Points, in no order, along strands that fork, close into loops and pass close to each other.
(in the rows, 128 means zero)
Two points are linked if the straight distance between their rows is under 102. Some points are linked to none.
Revo: [130 169 137 163 119 193 129 155 119 132 104 190 137 118 165 108 118 146
 156 126  93 110 191 109 175 177 130  86]
Gos: [ 73 155 137 123 145 122  50 150 139  51 186 129  69 142 121 116  96  94
 128 115  60 142 103  69 159 143 134 126]
gagi: [ 67 184 130 177  91 175 119 178 115 103 136 182 106 108 134  87  83 138
 102 133  71 126 139  79 212 195 129 110]
nozut: [ 82 130 121 139 175  96 127 150 157 129 177 109  89 119 151 110 151 133
 129 142  91 141 115  97 143 125 143 147]
kega: [169 118 128 119 141 140 151 116 149 171 110 123 179 138 108 181 180 127
 114 142 136 110 143 146 108 102 109 146]
Refub: [147 119 113 149 145 106  94 120 111 136 156 129 126 121 142 122 128 114
 140 126 123 120 124 151 104  96 147 130]
ture: [ 41 152 155 136 101 106 141 133 180  30 129 109  71 148  58 105 121 135
 100  77 144 165  71  92 170 151 119 149]
Luvid: [152 111 101 118 112 136 110  95  65 130 120 127 130 136 154  76  83 115
 138 107 151 132 115 131 100 108 165  90]
Bedim: [ 67 167 121 131 158 141 112 172 156 126 132 176 155 139  94  87 136 129
 145 117  91  92 151 141 158 134 127 128]
ped: [124 127 137 136 155 153 167 133 151 128 138 127 152 135 102 138 177 142
 129 116 133 140 143 127 150 126 120 143]
pof: [119 151 119 166 110 152  56 141  63  80 157 133  77 126 162 105  66 115
 151 113  97 139 128  83 155 168 149  87]
laz: [162  94 137 102 127 141 150 124 113 158  88 120 153 124 143 154 123 154
 155 132 173 128 142 136 105 125 112 103]
suve: [120 122 117 119  99 146 144 102  78 100 129 119 128 141 141  75  73 128
 133 115 177 143 114 100 141 122 155  93]
mub: [155 157 105 170  96 202 143 129  70 146 112 199 126 116 171  90 109 149
 125 123  93 126 171 118 163 176 153  90]
Mobi: [148 122 114  89  54 141 181 107 141 127  97  99 136 143 121 141 132 156
  83 130 181 164 136 136 139 118 120 126]
fek: [175 130  97 163 111 163 101 103  38 103 146 123  99 131 185  96  87 126
 123 110 120 149 122  84 124 147 177  74]
kere: [135 142 113 181 144 136  69 132  94  87 192 136  96 134 131 137 131  87
 127 116  85 137 136 123 143 134 155 119]
demut: [120 127 108  97 114 118 143 119 139 151 127 144 120 111 169  68 101 141
 132 129 136 135 143 122 117 118 142 113]
Labug: [ 84 158 145 122 165 111  17 167 120  72 168 140  84 137 135 142  98  90
 152 130  47 118 133  94 141 137 141 129]
Kuf: [165 112 147 118  98 150 115 138 153 105 102 118 119 121 112 176 117 141
 164 119 159 143 141 132 125 138  85 120]
Tetez: [ 84 121 164 123 184  89 138 162 227 121 110 128 121 128  58 155 173 149
 149 112 112 100  97 129 104 138  74 175]
Rig: [223  91 115 109 117 129 150  90  84 207  92 144 161 128 164 155 149 111
  78 158 124 123 143 153  51  97 159 125]
Vusus: [153 120 116 147 103 133  92 104  71  97 157  88  80 126 177 103  87 120
 141 112 131 157 111  94 117 131 140  92]
Kodu: [ 92 135 153 121 187 113  54 165 160  95 135 149 107 132 133 141 113 106
 174 129  75 120 142  99 117 130 130 135]
Nirib: [208 120 129 138 142 102 112 101 113 203  89 128 192 114 137 210 123  95
  98 190 126  93 103 164  42  82 131 154]
labap: [163 118 107 107 104 148 161 104 112 174 102 165 153 130 140  82 141 132
 115 118 129 107 150 172 114 112 142 110]
roge: [200 115 105 114  62 182 161  86  71 143  76 151 130 121 161 109 106 164
 114 115 148 143 144 136 108 141 142  78]
kupa: [126 132 111 156  85 142 166 113 107 115 136 129  94 110 175  92 123 147
 108 121 135 171 131 106 168 146 150 113]
kubeg: [ 41 145 174 111 149 100  68 201 157  71 148 155  75 118  97  93 109 139
 166 108  86 106 110 105 156 175 128 131]
nugir: [ 91 156 148 127 152 164 139 158 156 124 100 183 168 150  86 103 140 129
 175 120 129  82 161 161 152 145 105 120]
Vefit: [112 124 125 109 162 140 148 138 133 162 114 153 158 131 141  95 138 130
 159 126 127  99 156 138 137 122 137 122]
Kazev: [192 119  99 153 103 174 176  84  49 138 135 151 127 130 155 110 149 131
  78 115 135 164 140 115 146 132 180 102]
fuvim: [113 103 140 107  86 103 148 125 139  78 118  64 122 143  74 156 134 134
 106 111 206 166  89 137 139 115 108 151]
zif: [107 126 125 122 151 127 110 143  70 142 129 153 129 118 173  78 107 130
 162 131 119 114 154 124 129 133 168  89]
Vifuz: [143 129 109 107  91 166 190 103 135 150  98 157 162 137 116  89 137 148
 101 118 151 133 152 158 153 119 131 112]
vig: [121 132 151 143 181  90  85 143 210 115 138 122 121 133  65 199 159 117
 133 127  93 101  80 141  77 112  83 175]
pira: [106 163 123 136 123 141  76 153 120 115 110 193 132 127 146  91  94 115
 173 121 101  96 162 156 139 145 138 105]
norit: [137 112 105 124  68 133 196  77  76 128 117 117 125 135 144  77 132 142
  72 110 180 172 104 143 144 115 178 108]
lamu: [ 72 164 134 161  78 171 147 134 102  96 104 168 118 110 132  58  34 151
 113 118 133 138 118  89 193 187 117 103]
fud: [116 161 106 144  85 154  76 128  97  92 134 169 120 130 133  78  69 114
 159 113 121 109 129 132 148 146 132  94]
Gukob: [180 124 104 155  79 168 144  93  46 123 106 131 106 112 168  95  91 153
 111 107 151 158 124 109 129 156 158  73]
nosa: [105 115 115  96 136  92 151 110 153 155 125 120 140 110 136  80 116 135
 118 145 154 125 121 145 110  98 133 140]
dab: [131 128 114 110  97 124 116 111 136 123 122 127 142 131  97 108 112 122
 140 117 160 107 121 170 121  90 116 121]
puvo: [130 117 139 123  81  84 106 101 147  73 160  40  86 158  97 160 118 110
 114 105 166 156  63 128 116 114  94 161]
Mil: [176 132 112 131 157 106  75 101 133 159 113 142 146 126 162 168 107  87
 134 159 121 110 133 142  60  83 117 131]
gofa: [ 77 161 130 160 142 116  82 181 137 107 171 159  95 117 121 112 151 130
 152 124  56 114 143 141 170 155 149 127]
dilut: [176 117  94 148 175 136 116 113  83 150 159 141 120 126 175 139 148  84
 114 141  88 133 152  95 110 110 177 115]
Gezit: [ 67 126 160 119 158  87 114 155 195  62 156 118  76 132  71 122 143 141
 137  96 112 139  86 102 131 139 113 161]
ris: [121 142 124 146 121 116  61  98  98  55 207  67  76 169 130 110  93  77
 123 105 112 146  70  93 132 121 123 132]
bip: [159 119 122 116  53 101 111  90 115  96 148  52  97 139 117 147 111 124
 113 119 176 146  85 153 111 113  99 131]
Ruto: [175 101 127 121 145  98 167 109 131 212 119 100 164 106 153 177 154 132
  95 174 130 120 111 141  80  93 121 164]
dilet: [111 124 159 138 133 145 126 159 118 106 115 141 102 103 151 104 100 162
 185 121 135 134 148 123 153 168 127 105]
dov: [176  96 112 153 176  94 112 107  77 170 153 118 140 111 157 154 124 105
 126 148 130 117 112 142  74  99 155 125]
vaka: [132 132 114 139 103 158 111 118 100 106 108 162 142 125 114  92  88 128
 156 104 158 115 130 163 133 124 127  97]
Zifen: [167 116 120 107  89 105  93 114 138 129 128  85 148 142  78 203 118  96
 108 144 167 121 103 149  85  89  84 150]
Bod: [ 95 142 116 131 160 135  94 142 132 114 146 158 159 138  84 108 128 102
 151 114 120 105 137 145 128 102 141 130]
puzum: [221 116  87 130 122 136 124  85 103 157 140 123 130 134 165 160 132  90
  82 137 128 144 138 118  84  94 151 112]
mun: [167 105 105 129 122 100 159  89  88 148 155  94 147 138 122 127 138 103
  68 127 163 143  96 145  97  77 167 137]
Sopug: [186  87 113  70  59 136 170 105  79 173  78 118 146 133 136 147 130 164
  89 139 185 135 131 177  92 119 132 109]
bada: [121 147 120 137  99 110 106 112 178  75 164 101  82 136  92 135 128 126
 113 105 119 150  98 133 130 118  93 150]
lagi: [120 118 153 119 159 147 104 157 146 114 121 150 130 119 134 130 109 139
 184 111 129 123 152 111 129 141 114 121]
fuda: [ 64 167 153 108 170 139 104 198 158 145 107 177 140 135 149  88 129 122
 178 138  78  82 180 118 167 168 124  99]
koz: [170 105 122 165 137 106 132 101  93 113 189  70 100 128 147 155 144 108
 104 124 143 174  99 112 118 112 147 122]
nagu: [116 114 121 121 151 104 199 123 168 183 114  95 170 127 101 146 196 149
 101 153 145 123 113 145 123 106 114 172]
kuv: [187  81 142  93 119 120 158 112  85 212  84 102 205 133 120 215 144 141
  88 175 169  97 109 169  75 103 125 149]
bibo: [111 139 123 152  78 152 112 105  78  72 131 109 109 135 130  71  55 125
 135  99 155 155  97  96 165 150 133 101]
vof: [115 117 105  99  76 116 156 102 136 115 115 101 141 137  71 106 115 131
 103 114 189 127 107 171 135  90 113 134]
vufiv: [117 130 141 155 149 148 112 148 106  83 166 125 109 124 114 139 133 133
 139 103 122 159 131  93 167 148 144 129]
lolu: [ 70 141 150 125 147 108 139 170 220  85 126 128  96 127  54 126 170 160
 131  96 114 122 102 127 127 146  83 153]
bozim: [ 78 160 152 129 194 118 116 195 164 160 122 169 141 136 153 126 177 124
 177 143  65  76 174 125 137 165 115 126]
bodi: [120 143 113 127 159 126  72 155  75 146 130 169 117 120 193  91 114 107
 160 154  74 105 178 123 130 147 186  89]
liso: [ 98 152 113 128  93 164 162 137 102 123 108 168 126 109 166  40  62 148
 118 129 130 141 140  90 179 162 154  87]
Siv: [164 133 108 146 139 124 118 120 159 151 142 131 152 133 107 182 160  97
 115 134 114 108 139 162  94  91 102 146]
zigor: [150  91 132  72 101 115 166 126 127 188  80 100 200 134  93 204 141 140
  88 181 179 109 122 163  98  98 101 159]
Zerim: [ 66 158 139 125 122 148 133 155 173  71 123 152 120 135  48  85 102 136
 140  99 127 119 123 115 172 150 107 127]
lado: [ 91 120 145 127  91 105 133 102 134  50 135  74 100 151  77 113  99 115
 124  96 193 159  74 112 149 126 113 144]
lolab: [166 135 112 163 189 127 113 126 129 170 151 141 155 130 142 172 175  96
 127 149  83 105 148 144 100 105 137 146]
buliz: [145 141 121 113 184 139 107 133 127 173  97 173 146 125 199 119 132 115
 166 151  91 100 190 111  97 124 147 111]
mela: [175 124 132 125 114 185 189 111  84 177  92 167 147 126 180  92 164 166
 133 125 114 114 180 135 146 171 137  92]
Pugu: [116 139 138 153 109 166 151 125 128  91 133 135 122 131 102 123 121 139
 131 107 153 161 128 103 177 149 133 121]
vip: [149 151  93 181 107 143 107 113  60 109 189 138  88 126 147 104 126 102
 106 124  85 145 131 120 154 132 168 112]
Lim: [158 153 116 157 175  99  63 125 159 140 138 141 120 126 176 173 127  90
 152 153  76 104 147 128  77  97 119 148]
vames: [135  99 148 114 132  75  98 107 143  96 153  53 116 141  95 176 103 103
 129 124 165 137  66 125  95  95  92 160]
zevad: [ 54 151 155 148 105 141 117 157 145  50 141 150  98 135  64  81  79 138
 127  86 129 139  90 100 190 167 120 132]
vadup: [163 144 117 179 163 170 118 145  87 147 138 165 142 138 159 144 169 115
 150 120  85 105 187 128 142 153 156 118]
zuvi: [ 73 161 108 169  91 153 147 134  88 104 149 165 115 121 130  57  99 134
  93 116 112 145 125 117 203 158 171 118]
zamig: [ 42 172 157 144 118 159  99 205 133  89 127 187 117 115 103  85  78 139
 131 127  81 113 132  84 215 206 124 110]
Gev: [172 100 114 120 107  74 137  92 125 183 147  81 129 106 152 166 133 121
  77 168 138 129  90 155  76  95 133 164]
vuv: [ 99 150 110 116 121 113  95 125 148 129 152 143 106 119 158  64  93 115
 147 127 100 111 140 130 120 121 136 114]
mul: [184 134 132 153 157 107 106 114 162 192 105 117 179 120 117 230 140 100
 105 190 115 101 111 162  63  89 101 169]
suv: [170 143 125 166 191 138 102 140  83 165 111 180 153 148 185 158 175  99
 164 140  86  94 190 143 105 131 159 121]
bupok: [144  86 157  73 113 149 204 130 133 168  70  97 182 146 115 179 169 170
 124 149 188 128 144 149 138 136  90 133]
mumo: [193 111  91 152 146 151 119 109  47 135 145 139 105 118 193 117 128 116
 116 133 102 142 148  89 114 130 194  81]
gak: [ 96 132 163 106 133 146 180 148 201 113  98 124 131 134  78 131 154 161
 140 113 150 141 136 118 161 159  85 140]
fodof: [105 108 135 135 118  84 148  98 134  94 164  58  86 123 145 123 136 125
 111 113 160 179  93 119 139 119 136 139]
muk: [141 135 111 124  78 101 139 107 179 104 148  79  96 134 104 167 159 134
  91 125 136 157 103 127 122 101  95 162]
buza: [ 73 160 117 154 116 149 168 146 127 118 140 164 126 124 115  62 138 147
 118 120 109 128 141 133 189 158 151 124]
Vog: [122 140 113 101  84 162 171 110 104 116  89 154 135 117 140  50  57 153
 120 123 173 140 131 111 154 135 144  82]
mapil: [122 130 129 125 191  99 127 128 177 180 128 127 134 105 166 131 142 125
 149 160  98 109 144 114  97 116 112 152]
lak: [135 127 135 145  86 189 172 115 100  94  91 130 133 129 124 120  96 158
 122 103 186 170 125  98 170 158 120  97]
daton: [160 149 135 134 118 174 170 127 132 165  89 163 150 134 163 114 161 148
 155 119 108 101 190 158 151 164 105 107]
muro: [ 76 124 132 115 176  76 135 133 190 144 138  99 140 114  95 125 118 125
 126 149 130 121  85 114  99  92 113 169]
gozu: [181 104 105  85  67 121 119 100 123 144 103  95 157 135 112 184 110 115
  93 143 178 126 124 142  86  96 100 119]
didin: [127 104 127  84  99  85 139 123 157 158 111  56 158 131  74 213 133 133
  77 176 184 134  92 137  98  95  93 175]
mog: [114 133 130 126 142 112 114 133 184 103 149 118 116 133  70 153 142 118
 134 115 121 133 110 132 117 102  91 157]
buse: [182  97 145 133 177 131 142 117 103 207  83 121 184 122 165 197 159 127
 151 159 130 100 141 153  69 126 116 138]
meku: [ 79 137 169 130 189 137 127 169 191 106 150 138 112 136 105 143 178 143
 152 108  74 129 135  78 151 172 106 148]
Der: [119 104 153 123 152  93 115 149 163 136 105 110 142 118  90 156 130 139
 174 132 156 103 111 164 107 112  97 156]
duge: [185 123 122 134 147 154 129 116  89 190  83 180 156 132 178 118 160 127
 151 127 110  93 187 171  82 125 146 109]
Ranug: [ 68 144 151 113 138 114 101 150 158  76 163 125  85 128 135 101 104 114
 131 111 101 153 114  60 159 139 132 123]
danof: [136 115 152 154 179  79  72 129 155  97 174  98  93 124 109 192 125 105
 138 134 101 125  77 125  92 102 104 167]
nupek: [158 129 107 119  74 138 150 102 153 111 139  99 110 121 133 146 132 129
  89 121 155 172 130 109 134 116 118 131]
lep: [157 123 153 146 172  99 101 132 180 165 101 116 162 110 120 216 145 119
 149 152 118 104 121 144  76 111  91 174]
Tis: [185  96 161  99 145 138 163 114 115 219  62 119 215 142 133 196 157 142
 128 170 150  87 142 156  69 115 107 145]
bifo: [106 127 132 120 133  99 172 142 196 167 109 101 156 124  72 173 179 154
 108 156 131 107 101 167 104 102  83 174]
sumas: [187 109 108 110 117 129 101  97 119 162  96 131 168 131 127 177 108 105
 124 145 153 105 128 149  64  81 114 127]
dekom: [148 105 158  94 129 181 187 130 130 147  74 124 169 136 120 156 142 167
 168 127 173 120 158 137 134 146  93 116]
baru: [ 89 120 123  97 124  82 156 115 187 125 115  91 136 126 103 105 112 132
 114 138 168 136 102 129 114  97 109 153]
peb: [107 125 173 116 185 115 108 167 180 136 111 145 137 127 132 153 139 134
 186 132 112  97 155 119 116 145  96 140]
noz: [162 138  99 148  97 147 150 102 118 127 154 140 136 132  99 133 159 122
  94 111 130 141 139 162 136 115 132 137]
topob: [118 111 132 132 172  68 139 111 172 157 150  73 134 113 134 165 127 122
 104 161 125 134  76 112  84  92 112 176]
zod: [117 139 143 100 100 170 214 131 177 122  87 131 154 135 103 116 144 167
 124 122 164 139 156 139 181 150  90 122]
fumus: [ 96 144 134 153 102 142  96 128 108  57 151 127  98 131  95  90  80 116
 141  93 140 137  94 108 162 147 124 125]
zafuf: [193  78 116  72  73 121 179 101  77 198  94 106 155 130 143 177 158 147
  45 164 166 145 128 171  81 108 143 129]
sune: [210  91 105 105  89 140 185  83  64 173  91 124 115 133 176 120 154 152
  74 129 150 166 137 129  78 121 176  99]
sakik: [152 116 139 140 159 159 175 124 123 176 128 135 174 139 133 150 187 138
 143 125 114 114 159 141 132 135 119 131]
Balas: [107 143 127 116 114 183 199 124 131 141  98 169 158 131 138  73 128 156
 116 122 137 128 159 121 173 149 128 108]
Tevab: [ 76 129 181 121 159 118  91 181 164  71 128 156  99 112  90 109 102 139
 189  96 127 113 122 119 146 170 119 125]
fefe: [138 110 113 148  81 110 154  91  93 106 150  80  87 122 163 104 122 135
 103 109 156 174 101 123 142 129 151 111]
lar: [ 96 109 175 111 113 103 130 153 185  68 115 109  83 118  46 132 126 155
 150  85 161 135  95 140 142 150  94 153]
vovim: [132 102 138 152 156 112 113 132  97 100 185  98  95 112 154 145 135 126
 144 122 125 164 119 102 138 134 149 126]
pak: [104 127 162 120 139 118 110 158 185  85 110 146 115 132  64 125 120 147
 176 100 140 110 122 151 133 152  89 139]
Sos: [159 139 101 170 162 112  82 117 115 115 189 142  92 121 150 153 155  90
 128 141  67 122 151 134 124 110 147 134]
Vumif: [131  94 130 121 171  95 147 102 130 157 141  85 150 118 141 150 128 120
 106 142 161 141  94 113  99  88 136 149]
Febe: [130 157  91 167  94 124 114 101 112  88 194 117  68 127 137  95 125 111
 101 115  94 154 117 120 165 126 138 129]
dovev: [ 77 165 129 135 130 129  40 182 122 103 150 158  79 109 170 109 111 114
 152 156  41 110 166 105 159 167 153 103]
tomug: [ 94 169 129 130 142 159  67 189  77 137 104 192 135 127 183 104 122 112
 171 147  69  85 191 125 151 167 171  79]
Dimaz: [131 111 129 109 120 123 212 107 132 165 115 109 167 133 118 137 185 147
  93 133 170 143 125 152 140 109 136 151]
vave: [ 90 138 124 137 175 117 144 157 153 155 151 137 123 119 148 100 182 141
 143 135  80 115 150 110 151 148 136 143]
Gove: [124  90 118  76  97 108 202 109 135 170  95  94 175 145  99 176 162 151
  65 158 192 138 116 157 122  98 124 161]
zeg: [116 118 122 100  85 123 177 127 159 121  89 110 147 132  57 138 151 156
 119 125 192 126 122 183 151 118  98 149]
faro: [199  80 107  95  79 124 180  78  73 163 116 111 137 139 150 145 153 119
  33 138 169 166 117 151  83  98 172 118]
zok: [128 107 154  82 108 127 162 143 181 134  76 121 157 128  73 149 131 159
 155 133 167 116 142 167 121 131  69 143]
rubov: [ 93 129 162 137 181  80  70 148 176  81 173 116  83 131  83 154 128 122
 143 107  87 118  81 112 105 118 107 171]
mel: [ 56 158 127 166 102 108 113 129 121  61 189 100  64 137 109  84 121 123
 111 100 114 152  82 116 169 146 144 141]
nus: [189 105 102 131  86 121 145  88  77 117 145  76  97 130 155 150 131 127
  90 124 166 166 108 121 115 112 152 106]
bepup: [143 111 142  75 142 129 177 114 154 206  69 136 193 128 131 128 124 141
 139 161 152  87 144 157  98 100  98 132]
sete: [ 84 173 115 138  95 164 125 139 165 108 126 170 116 114 129  72  81 134
 133 118 102 133 149 101 171 160 112 100]
nira: [120  94 137  81  76  90 155 117 138 119 100  48 140 134  94 182 134 135
  87 154 209 157  94 141 115 110 107 154]
fisas: [ 99 160 115 128 134 174 166 140 128 157 125 175 149 133 142  77 151 134
 122 122  91 117 169 110 180 152 144 115]
muso: [108 141 143 155 129 151  70 170  88  87 142 149  94 108 151 116  91 136
 187 117 104 129 139 113 157 171 141  97]
Nom: [ 80 131 136 116  74 128 166 113 143  66 102 100 116 141  83  91  85 143
 120 101 201 152  98 123 171 133 117 125]
mis: [174  83 119 141 130 124 139 118  85 155 134 106 117 110 166 144 144 147
 134 129 147 147 129 138 110 125 154 117]
Linim: [ 87 147 115 122 111 104 109 104 152  84 168  92  81 139 151  84  99 109
 110 123 123 172 104  76 148 120 126 128]
safu: [139 115 144 161 166 102  78 132 130  87 192  99  79 126 128 172 134 105
 138 114 106 148 108 110 125 127 124 150]
Div: [112 135 140 133 198 117  55 160 144 128 118 155 150 132 155 149 103 100
 183 142 108 106 149 105  92 119 126 132]
virob: [ 97 122 140 117 116 112 156 141 159 109 132 122 107 113 120  96 125 162
 152 115 145 136 123 145 152 136 117 130]
Bukin: [103 127 170 135 214 114 111 167 195 130 144 135 123 123 110 168 177 129
 163 120  76 107 126 112 118 149  98 158]
sorop: [135  84 139 101 136 101 154 117 134 156 115  91 161 121 103 153 137 139
 123 141 190 125 100 146 105  98 122 152]
merel: [137 139 115 128 126 103 125 129 194 138 126 123 147 128  77 174 162 132
 122 133 121 102 116 165  97 102  75 162]
gudu: [179 108 114 111 117 129 157 110 126 158 125 108 172 144  96 201 163 106
  73 149 157 137 122 143 111  88 120 144]
vafu: [134 143 132 146 197 129 129 134 136 182 137 154 158 145 156 135 197 113
 146 137  65  94 174 126 122 133 133 149]
mav: [122 115 119 123 137 159 159 136  70 150 117 165 140 119 164  64 120 151
 138 123 138 130 150 116 146 150 174  89]
Fas: [ 71 144 169 128 126 127  43 194 113  68 141 159  85 119 122 103  77 126
 181 112  86 111 123 107 165 175 132 109]
Veb: [238  95 103 105 108 109 128  77  76 188 121 114 138 127 168 174 137  89
  54 159 134 139 106 138  48  94 160 115]
Rubo: [181 122  89 137 165 124 101  82 106 141 175 116 132 137 154 147 117  66
  88 145 108 141 124 101  89  81 153 127]
gugob: [104 146 116 126 167 111  46 136 111 100 181 128 105 143 143 125  95  75
 138 137  69 117 119  92 112 103 148 122]
Nubog: [ 90 159  96 149 117 144 103 132 129  98 171 156 126 133  90  90 128 107
 121 108 103 119 120 134 158 114 146 124]
bem: [107 141 109 125  69 142 185  93 133 111 117 127 127 135 122  77 128 137
  74 103 166 166 123 127 166 114 146 121]
fefub: [ 99 148 107 156 168 120  88 161 101 139 167 156 109 125 148 113 156 110
 151 143  56 107 163 147 149 137 165 133]
kotak: [141 113 147 126 178 111 151 121 154 212 112 117 175 108 145 143 150 132
 134 163 119 108 123 134  85 106 121 161]
zaka: [ 56 160 154 142  88 146 116 181 127  84 117 169 107 109 119  56  40 147
 139 123 119 119 118 106 201 199 111  96]
nati: [103 162 153 151 144 178 137 169 145 127 131 163 116 115 151 110 133 145
 159 116  81 127 178  85 182 203 118 113]
rek: [ 85 162 136 144 189 112  64 188 158 123 133 168 114 131 158 147 166 115
 177 150  39  84 178 127 131 158 125 137]
nufup: [ 72 152 121 161  86 144 159 119 131  84 137 123  88 113 157  82 100 151
 102 116 135 184 119  80 200 163 140 122]
nup: [120 116 168 118 167  89 123 149 219 133  99 106 149 128  54 195 145 140
 136 142 129 105  91 127  80 121  68 189]
muz: [119 123 161 105 186 125 167 131 166 205  82 130 193 131 142 138 149 132
 168 148 118  79 153 137  98 125  91 144]
kazaz: [ 61 146 132 146 104  96 144 123 168  59 160  96  76 132 101  89 135 143
 105  94 150 162  88 120 169 140 131 147]
zumo: [140 111 102  81  35 124 195  92 110 126 100  89 143 151 116 161 153 141
  43 135 204 170 117 155 141 104 140 137]
tetu: [ 70 149 120 154 129 101  76 151 127  78 202 121  73 131 110  97 131 134
 131 119  74 119 107 132 161 138 145 137]
Mef: [172 135 120 141 130 133 126 126 132 168 103 154 139 115 166 138 162 129
 154 133 111 111 169 175  99 122 126 128]
vipak: [152 146  98 136 116 154  97 115 115 120 145 142 109 124 162 116 100 102
 137 124 111 137 156  98 120 121 140 102]
Sebad: [124 145  94 155 142 136 137 123 122 122 186 141 132 139  96 117 171 108
 102 105 110 134 120 145 149 107 149 138]
Bef: [115 160  99 186  85 162 117 118  43  98 166 145 102 119 140  76  96 117
  93 110  99 150 120 109 183 158 180 108]
Moler: [114 161 117 150 192 102  73 148 177 136 136 162 115 124 160 159 156 107
 156 160  46  92 161 130  94 123 117 152]
Folap: [165 103 134 121 103 177 171 118  85 122  89 117 141 121 136 134 113 166
 142 119 192 149 128 120 135 138 126  91]
tal: [ 87 151 143  97 155 156 135 170 139 131 111 174 154 132 147  76  98 138
 172 129 121 108 169 100 165 165 137  83]
nem: [184 102 127 158 164  88  99 110 104 159 153  95 145 125 130 204 123  96
 123 153 133 117  86 151  77  87 132 150]
dukem: [144  90 150 107 148 112 138 139 141 169  83 105 179 117  97 180 131 145
 159 155 173  98 126 158  91 115  93 159]
bogu: [155 114 121 112  90  79 128  93 124 137 154  58 117 124 138 170 129 118
  95 142 164 154  79 144  99  96 117 149]
Vik: [175  96 119  92 107 138 207  87 108 181  96 128 137 126 174 104 161 168
  86 131 161 168 148 128 115 122 160 113]
kofa: [171 132 103 174 130 190 124 126  73 129 128 172 133 126 158 128 137 123
 133 118 104 133 173 110 144 157 161  90]
tivut: [160 118 129 132  88 123  90  98 116  92 143  79  90 130 143 124  84 115
 142 112 158 147  99 121 115 118 108 110]
Zopo: [100 115 150  78 133 148 183 134 147 115  84 141 149 129 107  84  91 155
 167 124 183 123 138 137 159 146 105 103]
Sukes: [142 154 121 146 120 141 133 142 161 148 122 158 121 116 143 118 161 142
 164 121 100  95 175 172 136 139 103 125]
Tebom: [130 151 112 156 182 119  73 148  87 152 132 178 129 132 183 123 146  86
 157 152  69  94 172 139 113 121 176 121]
pimo: [139 136 134 121 196 132  96 129 141 167  97 162 176 137 160 149 133  98
 170 153 111  94 159 116  86 114 126 133]
fele: [140 110 114 121 100 171 192 104  63 142 105 149 146 133 147  72 122 164
 105 107 169 156 128 127 152 134 175  87]
meniz: [ 78 160 118 133 122 150 104 173  89 136 144 159 109 113 169  70 103 126
 131 145  75 125 155  97 187 165 168  99]
fid: [138 109 167  94 137 137 160 142 160 174  67 116 188 137  97 168 161 151
 167 144 152  87 146 178 115 135  70 149]
mase: [162 116 100 107 140 141 105 109  78 146  96 173 157 128 165 100  97 113
 154 122 139 105 145 140  84 106 160  81]
dode: [207  99 125  91 132 157 159  97  81 211  51 163 161 137 187 126 156 144
 121 137 119 105 174 154  67 125 149  97]
vori: [ 86 133 120 129 158  82 101 117 139  96 193  83  83 133 150 106 120 102
 113 125 101 155  91  91 134 105 147 147]
dud: [114 145 119 139 143 122  62 112 135  74 179 109 105 154 120 122  94  79
 136 109 106 130 105  93 128 103 118 127]
dezo: [174  96 102  87  66  89 133  85  78 160 110  91 147 139 130 120 112 119
  81 142 182 122  91 170  71  78 144 127]
bam: [105 108 168  80 101  91 146 141 218  79  90  88  91 127  43 152 126 152
 122 108 175 134  91 130 115 138  69 167]
Tosu: [182 103 113 109 128 127 170  98 108 201 112 142 158 119 154 125 162 129
  99 142 128 122 149 165  90 105 149 138]
zagar: [100 106 150 140 148  78 136 121 144  75 167  71  99 132  99 151 144 137
 116 102 164 168  69 113 147 126 126 159]
kiti: [192  87 103 108  80 114 142  91  70 170 108 116 131 122 151 116 120 146
 100 122 164 130 119 181  78  96 155 102]
lebi: [ 84 161 130 130 128 179 162 147 162 105 106 176 158 144  75  87 111 154
 153 108 129 109 154 127 185 162 112 117]
kago: [112 144 118 143 178 137 140 154 110 178 153 160 134 130 165  96 184 120
 136 144  63 100 179 127 151 149 167 126]
banum: [160 104 150 145 157  95 119 127 144 145 135  94 154 112 101 212 142 118
 126 148 145 126  93 150  83  99 103 169]
rovup: [104 123 165 127 160 141 146 153 177 103 140 130 123 132  94 147 152 141
 143  99 130 143 130  90 153 146 102 142]
sefi: [148 111 144 109 117  88 135 125 177 197 108  72 180 120  99 231 146 133
  71 193 146 129  83 137  81  99  99 185]
pog: [125 133 117 121 124 123  90 103 133  88 160 103 129 157  86 128  99  86
 123 105 149 139  89 115 121  92 116 135]
vesi: [172 112 117 117 125 167 188 110 100 167 109 145 128 113 182 109 153 160
 114 126 125 152 166 100 137 146 161 109]
fef: [182 111 124 135  85 166 120 114 101 103 113 111 128 123 117 171 113 138
 136 111 166 157 133 127 126 127 111 105]
tigid: [ 96 145 144 136  96 107  84 123 159  53 163 103  66 138  80 103 100 116
 142  87 125 141  84 117 140 136  99 143]
loku: [ 85 112 156  97 110 125 188 138 155  81  87 116 135 132  71  99 113 159
 148 110 200 140 116 143 182 147 109 129]
Gusep: [ 82 178 144 142 153 128  33 196 135  91 126 187  96 132 155 135 125 108
 181 136  58  99 178 129 140 164 136 120]
zavop: [ 62 167 125 145 129 142  84 165 120  77 189 132  72 128 133 106 113 115
 101 137  49 151 119  64 195 160 158 124]
dito: [130 115 120 145 149 101  99 140 134 142 127 136 135 114 121 135 135 132
 166 129 137  97 126 183  99 115 115 144]

A fork is a point with three links, a tip a point with one. Leave the first point through the second and follow the links. Name the first fork or tip that comes.
dode, duge: dezo
faro, sune: dode
noz, Sebad: fumus
Nirib, mul: dukem
Vifuz, labap: fek

A tip is a point with one link. Name the tips that can be reached along the links from each point below, in the order of the rows.
sumas: Zifen, dovev, tal
Pugu: Kuf, vig, bupok, nufup, zagar
Vik: dode, dezo
fid: Nirib, pira, vuv
fuvim: Zopo, sefi

Name the points in between on the shortest way along the links from the first point to the second, in order.
Sos, Tosu: kere vip Bef zuvi buza fisas Balas Vifuz labap
kere, bepup: vip Bef zuvi buza fisas Balas Vifuz labap Tosu Rig Veb puzum Rubo dilut mumo fek Vusus tivut bip bogu Gev Ruto kotak muz
Sukes, dezo: daton mela vesi Vik sune faro zafuf Sopug kiti
zif, lamu: bodi Tebom fefub kago vafu lolab Siv merel mog bada tigid fumus bibo suve Vog liso
